Each row is a point on a tangle of strands that fork and nearly touch. The rows are in no order.
Two points are linked if the straight distance between their rows is under 135. Some points are linked to none.
(1065): [ 17   6  14  14  16  46  21 -11 -21 -23 -12  -5  -3  -5   6  21 -20  55
 -23  15  -1 -13  44  38  12  51  42 -43  20 -10  19  49  25 -10 -36  44
 -19  18]
(1261): [-20  19 -19  -9  44  16 -31  35  24   7  -3   2  -6   3  29  19 -20 -41
  57  38 -42  21  10 -21  16 -40 -55 -20 -30  -7 -41 -41 -48  31   9 -15
  60  -1]
(44): [-27  55  -4 -25  27   9  -2 -20 -15  23  39 -17  60  37 -36 -40  23  13
 -80  -6  20 -10  10 -34 -27   3  -8  46  12  14  50   4  20 -19 -12  57
 -24  17]
(639): [ 34 -64  -3  47 -61 -18  -9  -2  29  15 -29   7 -36 -36   7  -8  14 -25
  52 -31  26  -9 -68 -12 -29  18  35  -1   0  -4 -19   4 -15 -13  -6 -79
  12 -33]
(848): [ -4 -14 -27  -8  -7 -48 -26  23 -16  22 -12  -5  52 -12 -13  22   9 -15
  34 -32 -29  -5  35  43 -56  31  31 -42   5  -3 -10  33  49  34 -13  19
 -20  46]
(486): [ 37   2  34  17 -55  -6  -9  -5 -24  19  50  14  20 -11   4 -23  47 -10
  -3 -58  30 -21   1 -10  20  32 -33 -19  28  47   1  17  18 -67  33 -54
  16 -19]
(911): [  1   3  12  21   0  30  13  30  28 -41   6 -18 -27 -11  31  28 -34 -40
  54  49 -18  34  19  -4   2  -5 -21 -65   1 -26 -15  10 -16  28 -21   0
  40 -17]
(971): [-54  -2  38  17 -13  20  83 -23  21  30 -12  22  -1  19  -4 -39   1  33
 -84  38  32   4 -70  11  49  -3 -12  56   5  20  27   8 -33  21   9  12
 -14   3]
(298): [ 48 -39 -11  84 -71 -30  -1  26  17 -12  29  -1 -36 -55  15  18   0  10
  45 -40   2  21  11  -1  24  -7 -26 -47  -5  21 -17  -4  27  -5  -3 -27
  -4 -21]
(1273): [ 62  34 -31  -3   8  41 -80 -55 -23 -43 -19   2 -13  33  -5  16  56 -32
  34 -18  -9  -9  50 -18   4 -20 -23 -35  30 -19  32  22 -26 -75  20   5
 -41 -42]
(673): [ 60  -6 -18  46 -55 -21 -36  26  17 -32  23   7 -26 -25  24  30  19 -14
  55 -36  -9  14  32  -9  42 -35 -31 -43 -15  13 -28  -9  21 -15  17 -34
  -6 -33]
(342): [ 28 -12 -32  16  -8  -9 -57  44  56 -38 -12   4 -33 -15  45  41  -8 -20
  57   4 -36  26  33 -12  25 -76 -33  -9 -41 -39 -29 -21 -35  17  -3 -11
 -32 -24]
(339): [  2  11  67 -29  -6 -14   0 -13  -9  23  18  16 -22  51 -31   4  -7  12
 -36  -1  50  -3 -35  16  49  38  12  38  38  -6  18   2 -30 -59   6 -55
  59 -19]
(915): [-38 -18   5 -24  20 -43  23  25  22  20 -32 -12 -25  17 -15 -12 -41  -3
  17  13   4   9 -70  16  -3  27  11  17   6   1 -34 -25 -16  26  -6 -14
  52 -13]
(1013): [-35  -8  -4  21 -15 -11  56 -18  25  30 -17  18  12 -22 -13 -53  15  53
 -54   1  21  -9 -84   9  19  -3  -1  42   4  40  20  -3  -2  20  10  17
 -27  -7]
(448): [-65  25  46 -46  14  16  29  -7  -8  -3  41 -20  78  24   7 -42  25 -62
 -24  24  -2 -25 -18 -15 -82  -3   0  33 -19  16   6 -14  16  18  10 -23
  -1  12]
(457): [ 15 -50  11  67 -37 -13  38  -1 -11  10  12 -22  -5 -53   1  10 -35  20
  25 -33  26   3  11  23 -15  66  42 -72  13  21 -16  15  57  -2 -57  -5
   6  14]
(1270): [  74   -1  -34   -5  -33  -35 -105   -9   -5  -21  -38   10  -18    5
   -1   59   16  -41   79  -90   -3    0   38  -18   12  -29   54  -17
  -28   -3  -35   17   14  -36   -6  -51    5  -27]
(419): [ 38  39 -57 -45  21 -40 -92   5 -15   9  17  24  14  44 -34  -1  29 -22
  17 -49 -24   1  49 -50   5 -58 -20  18   4  11   6 -35  -6 -33  29  -3
   9  14]
(1260): [ 49 -58 -21 111 -68 -16 -13   7   4 -15  17  -8 -26 -73  27  14  13  17
  52 -48  16   4  18   7  -4   4  -3 -61  -8  13 -21   4  31 -19 -29 -19
 -36 -11]
(337): [ 60   1  23  39 -46   7  -2  -6 -43  -1  31   9  -6 -12   9   5  22  28
   4 -62  24 -20  32  11  36  39 -24 -37  32  31   1  20  37 -65  20 -22
   4 -17]
(633): [ -50  -38   -2   -7    0  -27   28   13   34   28  -48    1  -32   10
   -8  -34  -19  -21   20   10    9   -3 -101    9  -28   20   14   30
    4    3  -30  -28  -28   39   -5  -30   22  -24]
(287): [ 37  29  11 -40  -2  -8 -50   4 -31  -5   7  -6  27  32  -1  30  13 -52
  49 -45 -10  -4  66   5   8  17  10 -67  17  15 -30  34  41 -32   3 -14
  41  -1]
(919): [  9 -10 -36   6   3   0 -45  29  54 -16  -9  14 -12 -27  35   0  22 -18
  30   9 -25   8 -17 -20  -9 -68 -33  19 -36 -30  -3 -28 -48  15  16 -10
 -33 -22]
(1008): [ 35  -3 -36  -3 -21   6 -85  12  52 -27  -9  16  15 -12  28  -4  51 -38
  35 -31 -18 -10  10 -35 -26 -66 -14  17 -27 -25   5  -4 -43 -19  12 -33
 -63 -22]
(17): [  4  40  -7 -12   4  20  -3 -20 -50  14  11   9  44   6 -13  -8  10  56
 -56 -47  -4 -28  52  30  -7  43  14  -4  21  18  31  31  47 -26  -6  60
 -47  27]
(1157): [  9 -19 -20  14 -17 -61 -10  20 -25  13  -6  -3  23 -39  -8  24  -2  27
  20 -47 -40  -2  43  38 -26  17  24 -33   3  20 -14  26  81  35 -16  42
 -35  50]
(926): [ 39   6  57  27 -52  20  13   3 -43  -9  52   2 -11   4  12  15 -14  47
 -28 -31  24  -2  56  41  61  47 -18 -21  34  21   1  31  40 -54   2  -7
  18  -8]
(420): [ 36 -12 -27  -7  10 -32 -11  32  -8 -48 -16  -3 -59   6 -13  67 -68   8
  50  -1 -38  51  45 -14  35 -36  14 -15   3 -23 -35 -41  28  17  -4  22
  50  12]
(67): [-50 -48  35  45 -19  39  99 -22   7   6 -31  -7  11 -21  21 -24 -13  19
 -28  14  18 -22 -51  31 -27  35  62 -11  -8  19   1  24  29  47 -23 -19
 -27  11]
(666): [-26  17  60 -14  -9  62  20 -28 -16   6  51   7  41  28  -5 -45  29   8
 -71  -1  46 -32  -9  20 -20  42  29  41  21  19  33  16   5 -44  -7 -26
 -19 -14]
(203): [  3  -1 -63 -42  33 -61 -41  20   2  18 -21  11  12   0 -24   8  -2  17
   1 -10 -40  13  12   6 -15 -44   9  37 -12 -23   2 -19  -5  31   4  45
 -27  45]
(430): [ 41 -46 -18  23 -35 -11 -40  11  45 -12 -44   7 -49 -28  17  16   5 -18
  49 -27   9  -2 -51 -10 -15 -17  34  12 -16 -33  -9  -5 -32 -10  -8 -60
  -4 -48]
(1226): [-56  -7   8  18   9 -15  55  -1  25  44 -25  29 -54  20   3 -27 -24   0
 -35  49   7  14 -71  -4  61 -13 -75  61   2  -7  -8 -31 -73  39  15  16
  25  -1]
(1268): [ 54 -22 -46  51  -9  10 -35  -8   7 -38 -42  19 -41 -39  14  24  15  69
  13 -25 -15 -15  23  25  -6 -10  35 -20   0 -35  22  11   2  -7 -20  19
 -73 -12]
(665): [-38  21 -15 -20  50  -3  -9  39   6   9  -1 -14  17  -8  24  21 -22 -24
  34  56 -51  26  36  -8   2 -31 -53 -14 -32 -16 -38 -15 -27  53   4  37
  29  36]
(994): [-44  22 -34 -32  78 -18   9  -5  -6  42   3 -26   3  11 -29 -22 -27  13
 -49  64  10  -1   1 -33  11 -40 -33  51 -16 -10  -9 -42 -53  22  12  38
  17  33]
(331): [-43 -38  57  43 -32  36  93  -8  21   6 -13   7 -15   8  14 -15 -22  14
 -37  26  27   2 -45  32  10  47  27   3  13   3   5  26  -4  32 -30 -24
   0  -7]
(782): [-107   -2   47  -24   44   43   74  -12    9    9  -17  -13   15   34
   -7  -28  -41   -5  -66   79   18    6  -40   19    7    6   25   51
  -43    5  -27    3  -28   58  -10   37  -15   11]
(1098): [ 20   9  33  -3   9   3   6   2   0 -10   4  -1 -56  33  -2  44 -30  -9
   6  36  22  29  -1  -2  68   7 -20 -14  20 -29   7   1 -44 -24   4 -30
  79 -23]
(1212): [-36  15   7  -6 -10  -1  17   2  15  14  19  -4  46 -35   9 -46  43 -14
 -22   3  -3  -3 -43 -30 -34 -21 -39  29 -13  24  20 -12  11  24  28   6
 -16  -2]
(922): [ 36  -7 -19  44 -29 -20 -23  -9 -63   0   2  11  23 -34   8  25  17  35
  21 -65 -31 -23  83  37 -20  30   0 -59  23  22  -7  35  79  -9 -10  45
 -47  42]
(796): [-15 -51  25  68 -65 -27  62  15  34  30  10   2 -29 -44  20 -14 -20  -5
  16  -9  14  16 -44   4  11  34 -23 -24   4  25 -11   7  19  30 -12 -22
   8 -14]
(1258): [ 64   1 -35  -8  -7 -14 -59 -10  -9  -8 -26  13 -26  -6 -18  13  27  20
  21 -52   2 -16  -8  -2  -5  -2  29  -2  11 -14  11   0  -1 -48  16 -17
 -14 -22]
(510): [ -8  25  18  -7  -5  35   3 -25 -37  21  21   5  49   0  -8 -34  31  29
 -51 -44  25 -38  15  18 -26  59  19   2  25  23  26  26  34 -46  -8  10
 -33   4]
(584): [ 18  -3  66  -6 -35 -30   0 -10  -3  20   5   4 -25  31 -20  21  -4 -12
   9 -30  44   1 -34  11  36  43  21   6  39   5  10  13 -10 -50   6 -74
  85 -29]
(676): [ 13 -49  22  36 -61 -18  15  -3  22  13 -21  -5 -38 -10  -7   9 -16 -48
  52 -18  34   1 -68 -15 -20  39  35 -14  14  -2 -16   1 -14  -9 -14 -85
  54 -31]
(496): [ -2  -4  45   6   1  64  29   8  18 -39  18  -5  -6   7  42  11  -4 -46
  17  68   3  14  -3  -4  -6   6 -27 -36  10 -29   3  19 -21   6   6 -29
  31 -21]
(830): [ 52  36   6 -30  48  27 -60 -39 -22 -37 -13 -17 -38  40  -7  54  14 -40
  35  26  20   9  37 -22  47 -16  -2 -33  18 -27  13   6 -33 -56  21 -16
  45 -25]
(271): [-50  30   8 -28  -5   6  11  -9  -5  12  27 -14  88  -5  -3 -47  54 -55
 -11  -2  -8 -16 -30 -42 -87 -21 -16  30 -18  19  24 -10  24  31  11   4
 -19  17]
(1287): [-17  55 -13 -21  14   5   0 -21 -47  20  22  -4  64  17 -36  -9  15  41
 -73 -32  -9  -9  52   1 -16  13   1  20   8  16  49  29  48  -6 -13  85
 -48  42]
(176): [ -8 -14  -9   5  31 -19  32  32 -17   7  -6   3 -73  10  -1  29 -73  20
   4  52 -25  34  15 -24  80 -31 -62  29 -12  -8 -45 -53 -35  27  21  25
  65  18]
(1140): [ 17 -30 -18  20  -7   9 -18  17  46 -13 -30  13 -44 -21  21   0  13  -7
  29  13  -5  12 -49 -12  -9 -26  -2   7 -11 -39   0 -13 -46   8   9 -30
 -14 -42]
(1020): [-39  22 -12 -31  42 -12 -10  26  -5   2   1 -11  48  -7   5  18   0 -21
  13  45 -44  25  39   2 -21 -24 -33 -19 -22 -22  -6  14  -3  61   2  55
   1  51]
(1135): [  9 -23 -14   1  -4 -25 -11  23  14   2 -25 -17   6 -21  -4  17 -11 -19
  52 -12 -17   3   4  21 -54  26  48 -50  -2 -13 -25  15  32  27 -30  -7
   3  13]
(931): [ 31 -14  33   5 -35 -25   4  -1  -7   7  -4 -16 -30   5 -18  32 -22 -11
  33 -39  37   3 -31   7  18  49  40 -25  25   6  -7  13  11 -34 -14 -61
  75 -29]
(1228): [  0   1 -16  -6  15  89  34 -70 -27 -30 -21  13  34  21  13 -31  39  -1
 -33   8   2 -57  -1  -6 -84  18  53   3  14 -11  67  19  12  -9  -9 -10
 -55  10]
(653): [ 25   0 -12  35 -16   6   0  29  30 -61  -1 -25 -52 -27   5  50 -59 -36
  64  21 -23  49  35   1  17 -14  -1 -70  -3 -27 -13  -1  -6  24 -35   4
  29 -23]
(1301): [ 23 -16 -20 -20  30 -23  12  33 -19 -28 -10  -2 -52  10 -11  50 -69  24
  20  37 -28  42  42 -23  58 -35 -19  15   1 -17 -46 -49  10  14  24  30
  49  29]
(611): [ 60  35 -63  -3  19  11 -47 -31 -33 -24   3  17 -11  19 -23   5  32  32
 -27 -18 -18   5  62 -21  14 -39 -32   8  20 -19  50   1  -1 -51  26  56
 -55   3]
(136): [  7  20 -59  22   6   1 -12 -16   7  10 -17  13  30 -36 -17 -22  43  50
 -42 -21 -20  -4 -12 -15 -21 -42   3  32 -18 -13  53   4   9  20  -5  64
 -84  17]
(100): [ 14  30 -25  -9 -11  22 -39 -18 -10   1  17  11  50   3  -9 -44  69 -34
  -9 -40  -4 -26   6 -38 -67  -4 -13   6  14  13  37  14  15 -29  16  -6
 -34  -5]
(446): [  3   3  -6 -12 -15 -46  19  15   8  26  10  14  -7 -18 -14 -28   7  44
 -28 -23   7  -3 -49   6  30  -4 -24  36  11  32  10 -20   7  -5  30   8
   6  -5]
(462): [ 29 -43 -16 113 -39  24  10 -29 -28 -17   7   4  -6 -74  36  10  24  49
  29 -32  21 -26  35  14 -24  30   9 -76  12  11  -5  26  46  -1 -39  17
 -50  14]
(218): [-20   6  58   0   9  46  22   6  19  -9  17   4 -36  37  29  22 -30 -43
  13  69  12  22 -13 -11  33   7 -46 -13  15 -33  -3  -3 -64  -1   6 -42
  73 -25]
(840): [ 39 -15 -44   4 -34   6 -88  -7  24 -17 -26  18  31 -16  14 -13  55 -33
  30 -57 -18 -20  26 -17 -60 -33   8  15 -11 -25  17  18 -20 -18   0 -22
 -80  -2]
(1250): [ 57  11 -51  10  22  13 -22 -19  -7 -24 -15  15 -35  -7 -12  11  20  59
 -29  11  -8   2  20 -10  28 -31 -16  11   4 -25  45  -4 -21 -31  22  41
 -47  -6]
(1271): [-21  40  -5 -61  16 -55 -19  19 -19  33  45 -12  54  25 -33 -39  14   4
 -28 -41  -3 -12   9 -15   0  -1 -20  36  12  47   1 -26  30 -24  23  19
  24  17]
(953): [ 40  46 -31 -36  36 -11 -99 -12  -5 -23  -4  26   0  47  -1  40  21 -57
  73 -13 -20   5  57 -40  48 -66 -10 -16 -28  -3 -28 -34 -34 -13  18 -39
  56 -15]
(857): [-56 -11  69 -10 -18  -6  47  43   5   8  43 -40  16 -11   7   9 -57  -5
  -4  23   1  26  25  46  18  53  10 -17 -16  25 -42  18  35  34 -33  15
  34   6]
(950): [-39 -40   5  -1 -22 -28  40  -5  28  27 -23   1  15 -22   6 -53  15 -20
   6   0  18 -21 -89  11 -50  17  18  31  -5  32 -18 -13   9  26   8 -36
  -8 -15]
(550): [ 42   5  -8   2  -3 -15  -5  26 -13 -37   7   0 -13 -19   6  33 -11  27
  21  -5 -33  21  46  15  20  -7 -11 -41  10  -7 -12  15  41  -2   2  31
  -6  11]
(769): [-61  25  -1 -39  64  25  40 -38   3  12   3 -23  42  45 -32 -37  -1  -8
 -75  57  26 -13 -29 -26 -40 -13  26  56 -12  -9  27 -17 -26  16  -9  26
 -17  17]
(405): [-28  18 -62 -20  39 -30 -21  -8  10  23 -20  -3  42  -3 -36 -15  21  12
 -35   9 -17   5 -11 -20 -40 -43   8  44 -18 -24  38  -6 -10  39  -9  63
 -49  35]
(1253): [-71   4  43 -35  28 -14  18  38   9  26   7 -26  -5  37   2  -1 -62 -26
  24  28   0  11 -25  18  15  40 -18  14  -6  10 -53 -34 -31  24 -12 -28
  90  -4]
(374): [-70   4  54 -32  17   7  44   1   3  14  10 -22  34  26 -21 -13 -28  27
 -54  27  20  -4 -11  58  -1  51  58  24 -19  16 -21  22  19  18 -24  25
 -13  10]
(260): [-21  24  16 -26  -3 -48   7  16   9  38  37  12   2  14 -15 -46   5  16
 -33 -11  18  -3 -52 -18  38 -13 -51  58  20  41  12 -36 -24 -25  34 -22
  42  -7]
(1186): [-40  12  48 -23 -10 -29  35  47 -11   4  43 -33  35 -24  16  12 -35  11
  -3   9 -27  18  43  28  20  22 -15 -17 -20  35 -34  20  56  39  -8  43
  13  31]
(390): [-47 -33  55   1 -10  60 100 -35   9  -9 -11  21 -15  42  18 -30 -11 -15
 -53  59  18 -17 -63  20 -16  15  30  34   2 -13  22  11 -27  26  -7 -47
  -5 -11]
(319): [-78 -14  30  -2  29   5  72  18  16   7 -34 -11 -15   1   0  -9 -52  10
 -31  52  -4  17 -44  14  24  27  10  11 -27   7 -33  11 -11  75 -22  48
  -4   7]
(21): [ 29 -10 -60   6  -9 -14 -84  -1  15 -10 -29  27  24  -9  -2   7  36   6
   6 -51 -28  -8  34  10 -45 -39  12  22  -7 -40  43  20  -9   7 -13  25
 -94  18]
(761): [-12  25  -6 -34  50   5  28  -5 -22  17  29 -14  -2   6 -29  -2 -30  40
 -79  65  18   5  40 -23  52 -25 -28  42  -8  -6   9  -4 -32  -7  14  57
   2  31]
(607): [ 15 -21 -39  18   1  62  12 -54 -10 -23 -45  20  14 -10  16 -19  42  12
  -2  -5  -4 -50 -10   4 -81  16  67  -8   7 -26  49  19   5   4 -11  -9
 -73  12]
(6): [ 20  38  18 -52  -5 -17 -30  20 -40   9  43  -1  49  29  -3   6  12 -32
  17 -46 -17  -4  75   8  16  16 -20 -44  16  36 -31  18  52 -30  18  -1
  24  16]
(767): [-60  -8  78 -12 -21  36  57  13  12   9  40 -15  33   1  34 -22  -8 -34
 -22  39  14   2 -22  17 -17  24 -19  14  -8  14 -20  11   6  24   5 -29
  16  -8]
(263): [ -7  30  17 -35  26  10 -24  10   8   1  21   7  15  22   2 -18  18 -32
   9  16  11  -6 -21 -29  -6  -7 -23   0  13   8   3 -18 -33 -32  29 -39
  42 -10]
(566): [ 35 -37 -13  36 -30 -19  -5   0  -1  -2 -20 -23 -15 -36 -15  29 -34  -6
  52 -40  14   0   3  21 -40  55  73 -67  13  -2 -20  15  36  -4 -54 -24
  18   3]
(470): [ 32   2 -48  10  35  40  -5 -25  24 -26 -18   8 -31 -10  -4  -6  28  33
 -29  51   5   4  -5 -20   8 -39 -11   3  -1 -44  53   2 -44 -13  17  35
 -56 -10]
(354): [-66 -10  67 -17  -9  -1  38  41  17  10  29 -35  -5  20   6   7 -74 -35
  12  23   9  26  -1  34  11  58   6 -13  -5   6 -47  -4   4  32 -33 -16
  70  -6]
(865): [-30  -7  19  32 -34  10  37  15  28  14  17   4  26 -68  35 -27  42 -26
   9  10 -13   8 -49 -22 -22 -28 -56   4 -31  23  -5  -2  12  48  30  -4
 -31 -14]
(651): [ -6 -52   7  39 -43   6  47 -28  -2  23  -1   6  26 -45  23 -51  46  -7
  -1 -13  24 -35 -67  -4 -59  17  22  14 -10  34   0   5  23   9   9 -51
 -34   1]
(441): [ 20  -1 -56  14 -12 -28 -44   3  12   9 -26  24  23 -45  -2  -9  34  40
 -11 -50 -29  -7   9  10 -31 -35  17  25 -20 -12  31   9  19  18  -7  40
 -90  17]
(245): [  1  -2 -24 -39  31 -40 -17  29  11  12 -23  -8 -24   9 -14  13 -24   4
  27   4 -12  12 -24   3   2  -4  15   4  -5 -14 -27 -27 -13  10   4  -2
  41  -2]
(823): [-11 -29  13  66 -52 -11  41  18  30  19  13   2  -3 -81  39 -15  19   4
  15   2  -7  17 -33  -4   0 -16 -49 -16 -22  25  -9   4  26  45  17   0
 -36 -18]
(582): [ 41  12 -30 -25   8 -29 -12  -1 -21  12 -10  17 -10   5 -31 -12   9  51
 -25 -40   4 -14 -23  10  13  14  19  19  20   8  15 -12  13 -41  15   8
   2  -5]
(988): [-36 -23 -12  14  13 -28  43  24   6  31 -25  16 -83  11   1  -1 -63  11
  -7  38 -16  25 -38  -7  74 -15 -75  47  -8  -6 -34 -44 -54  46  13  26
  50   5]
(1037): [ 43  47 -39 -10  15  39 -63 -47 -34 -21   1  10  13  43 -19 -12  49 -20
  -6 -21 -13  -3  70 -29 -12 -19 -41 -29  40 -13  55  25 -13 -70  16  36
 -45 -19]
(913): [-75   8  16 -32  62  46  57 -22   3   4 -10  -9  15  28   6 -29 -15 -33
 -45  85   6  -9 -40 -23 -37 -18  -5  42 -27 -21   3 -18 -44  47   7  10
  -3  12]
(1223): [-36  25  20 -33   6 -32  15  27 -14  10  22 -20  64 -23   5  10   1   4
  -3   8 -33  11  41  19  -6   8 -17 -13 -18  22 -12  23  51  44   3  53
  -8  45]
(601): [-20 -70  17  73 -49  30  89 -29   4  13 -21  10  -2 -48  35 -35  16   1
  -4   5  20 -18 -65   7 -41  17  29  -7 -17  18   1  10  23  46 -10 -43
 -39   0]
(885): [-18  12  60 -35   5  26   3 -16 -10  19  31   4  10  52 -34 -20  -2  25
 -60   6  51 -19 -20  42  12  56  44  40  30   5  16  10 -10 -53  -8 -34
  20 -14]
(383): [ 78 -15 -36   5 -24 -29 -80  -7  -7 -29 -51   7 -52  -3  -7  52   5   8
  49 -78  -1   1   9  -4  13 -14  55   4 -12 -24  -2   3   6 -41  -3 -31
  -5 -33]
(53): [ 50 -10 -46  46   5  11   6  -9  -4 -30 -34  30 -46 -27   1  21   1  99
 -25  -4 -17 -11   8  17  32 -11  25  -9   5 -14  34   8   6  -7  -3  46
 -54   1]
(1311): [ -5 -11  21  -8  15  68  56 -36   5 -30  -8  16  -5  17  19 -26  19 -11
 -33  58  13 -21 -43 -11 -39   2  14  12   3 -22  49   6 -28   0  15 -37
 -19 -12]
(1125): [ 47   2 -27  21 -24 -18 -52  36  32 -39   8   5 -18 -13  34  42   5 -33
  77 -21 -28  17  45  -6  24 -55 -20 -47 -25  -8 -41 -12   0   4   2 -18
   0 -26]
(93): [ 54  -8 -29  25 -19 -27 -28  18   2 -64 -17 -11 -64 -13 -14  77 -62 -15
  67 -26 -27  53  50  -1  28 -34  34 -45  -4 -24 -18 -23  26   6 -27  -1
  36 -17]
(511): [ 45 -13 -17  81 -33   8  -3 -13 -39 -30  -1   7 -23 -53  22  26   3  68
  12 -44  -8 -26  58  29   1  27  12 -64  23  10  -3  24  57 -13 -24  37
 -40  15]
(647): [ 34 -21 -48  39 -10  52 -19 -37  10 -25 -47  24 -12 -31  19  -6  43  40
   2 -16   0 -33  -7   9 -40   2  40 -12   4 -28  41  16  -8  -9 -11   1
 -69 -11]
(5): [-69  43   5 -55  41 -42   2   8   2  37  26 -32  57  32 -30 -49  -7   3
 -41  11  13  -9 -23  -6 -17  -5 -14  55  -7  33  -7 -38  -2   7   3  26
  24  18]
(367): [  4  20 -26 -25  33  -7 -65  26  25   5 -13  13   3  21  21  25  -6 -50
  77  11 -42  11  18 -32  20 -48 -22 -11 -34   8 -49 -50 -45  19   8 -41
  72  -6]
(736): [ 20  16  45 -18 -16  25  19   5 -43  -9  47   4  -2  15  -3  11 -25  66
 -57  -4   9   2  57  42  60  37   2  11  18  23   2  29  43 -42   0  30
   6   7]
(814): [ 10  10 -45 -59  44 -52 -34  22  -7  19 -13  -2   4  17 -24  11 -15  11
   9  -2 -29  10  14  -9   7 -31  -2  21  -6 -12 -17 -40  -2   7  17  18
  22  33]
(1148): [-70  21   0 -54  67 -33  19  12 -10  37   2 -33  26  23 -30 -16 -42  14
 -37  46  -1   0   3   1  15  -8 -20  50 -26  11 -36 -39 -27  27   3  49
  29  38]
(940): [ -9 -60  28  69 -54 -35  67   6   3  21  23 -20 -19 -48  -3  -6 -56  23
   6 -25  24  13 -12  31  13  63  24 -46  14  40 -15   8  45  14 -54  -9
  13  10]
(558): [-65  -6  20 -31  63  38  38  -4  10  10 -20  -4 -13  26  12 -24 -25 -44
 -11  82   1   0 -53 -14 -25  -6 -27  37 -14 -24 -19 -37 -64  35   9 -14
  35   5]
(453): [ 46   5 -16 -16 -23 -24 -79   0 -16   2 -13   6  16  11 -11  29  27 -59
  76 -64  -6 -11  38 -12 -18  11  38 -51   2  13 -40  31  27 -28  -4 -42
  20  -9]
(847): [-64  29  33 -45  36  39  39 -33 -12  -5  26 -19  68  54 -13 -43  11 -27
 -65  36  19 -26 -20 -13 -76  -3  33  57 -17  -4  34  -5  11   8 -13   4
 -23  17]
(59): [  8  26  24 -46  27   3   8   4 -28  10  51  -1  -2  28 -23  -7 -23  42
 -70  28  22   6  35   6  62   3 -20  30  15   5   8   0  -1 -39  15  32
  15  15]
(831): [  4 -10 -20  14  32  63  29 -26  23 -31 -28   9 -17 -11  18  -7  20  11
 -22  68  -1   5 -24  -8 -17 -21   6  -8  -7 -43  45  11 -35  19  10  22
 -50 -11]
(332): [ -3  36  28 -54 -10 -30 -18  23 -25  27  58 -10  61  13  -8 -22  20 -10
 -12 -50  -8 -11  39   5   6  24 -25  -4  13  56 -17   4  52 -36  23   1
  20  15]
(488): [-77   0  47   1   2  16  73 -19  24  40   0  23 -17  32  -4 -35 -14   3
 -78  65  28   8 -62  -3  51  -6 -49  72   5   0   6  -5 -63  27   6  10
  13   1]
(918): [ 65  28 -25 -19  20  28 -98 -47  -4 -44 -31  -2 -28  38  -4  40  48 -56
  56  -8   3   2  31 -29  18 -37   4 -25   8 -25  18  13 -39 -58  25 -21
  -4 -48]
(650): [-10  45  -2 -71  80  -8 -43 -11 -20  26  17 -25  19  62 -46  -7  -8 -23
 -26  25  20 -15  25 -27  -7  -1   9  17  21 -17  10 -26 -37 -40   3  -4
  37  30]
(1108): [ 43  25  23 -12  20  11 -29 -20 -16 -37  -8 -17 -53  39  -3  65 -17 -32
  40  15  28  26  17 -14  61  -6  10 -32  15 -21  12  14 -26 -42  10 -32
  86 -36]

A fork is a point with three links, a tip a point with one. Leave the first point through the second and follow the links. Name the first fork or tip that comes.
(566); (457) -> (913)
(354); (857) -> (953)
(176); (988) -> (446)
(453); (287) -> (486)
(405); (136) -> (919)
(665); (1020) -> (915)
(1098); (1108) -> (1250)
(931); (584) -> (44)

Follow the links from the first point to the second, and from the first to the third. Name the last point that the two ways share.
(203); (430); (298) -> (919)
(430); (1260); (814) -> (919)
(136); (1223); (390) -> (915)
(665); (601); (405) -> (915)

Name the points in between on the shortest way along the links from the first point to the second, in order.
(1271); (582) -> (332) > (6) > (287) > (453) > (1270) > (383) > (1258)
(566); (919) -> (1135) > (848) > (1157) > (922) > (511) > (462) > (1260) > (298) > (673) > (1125) > (342)
(1020); (814) -> (1223) > (1186) > (857) > (354) > (1253) > (915) > (245)
(67); (245) -> (601) > (651) > (950) > (633) > (915)
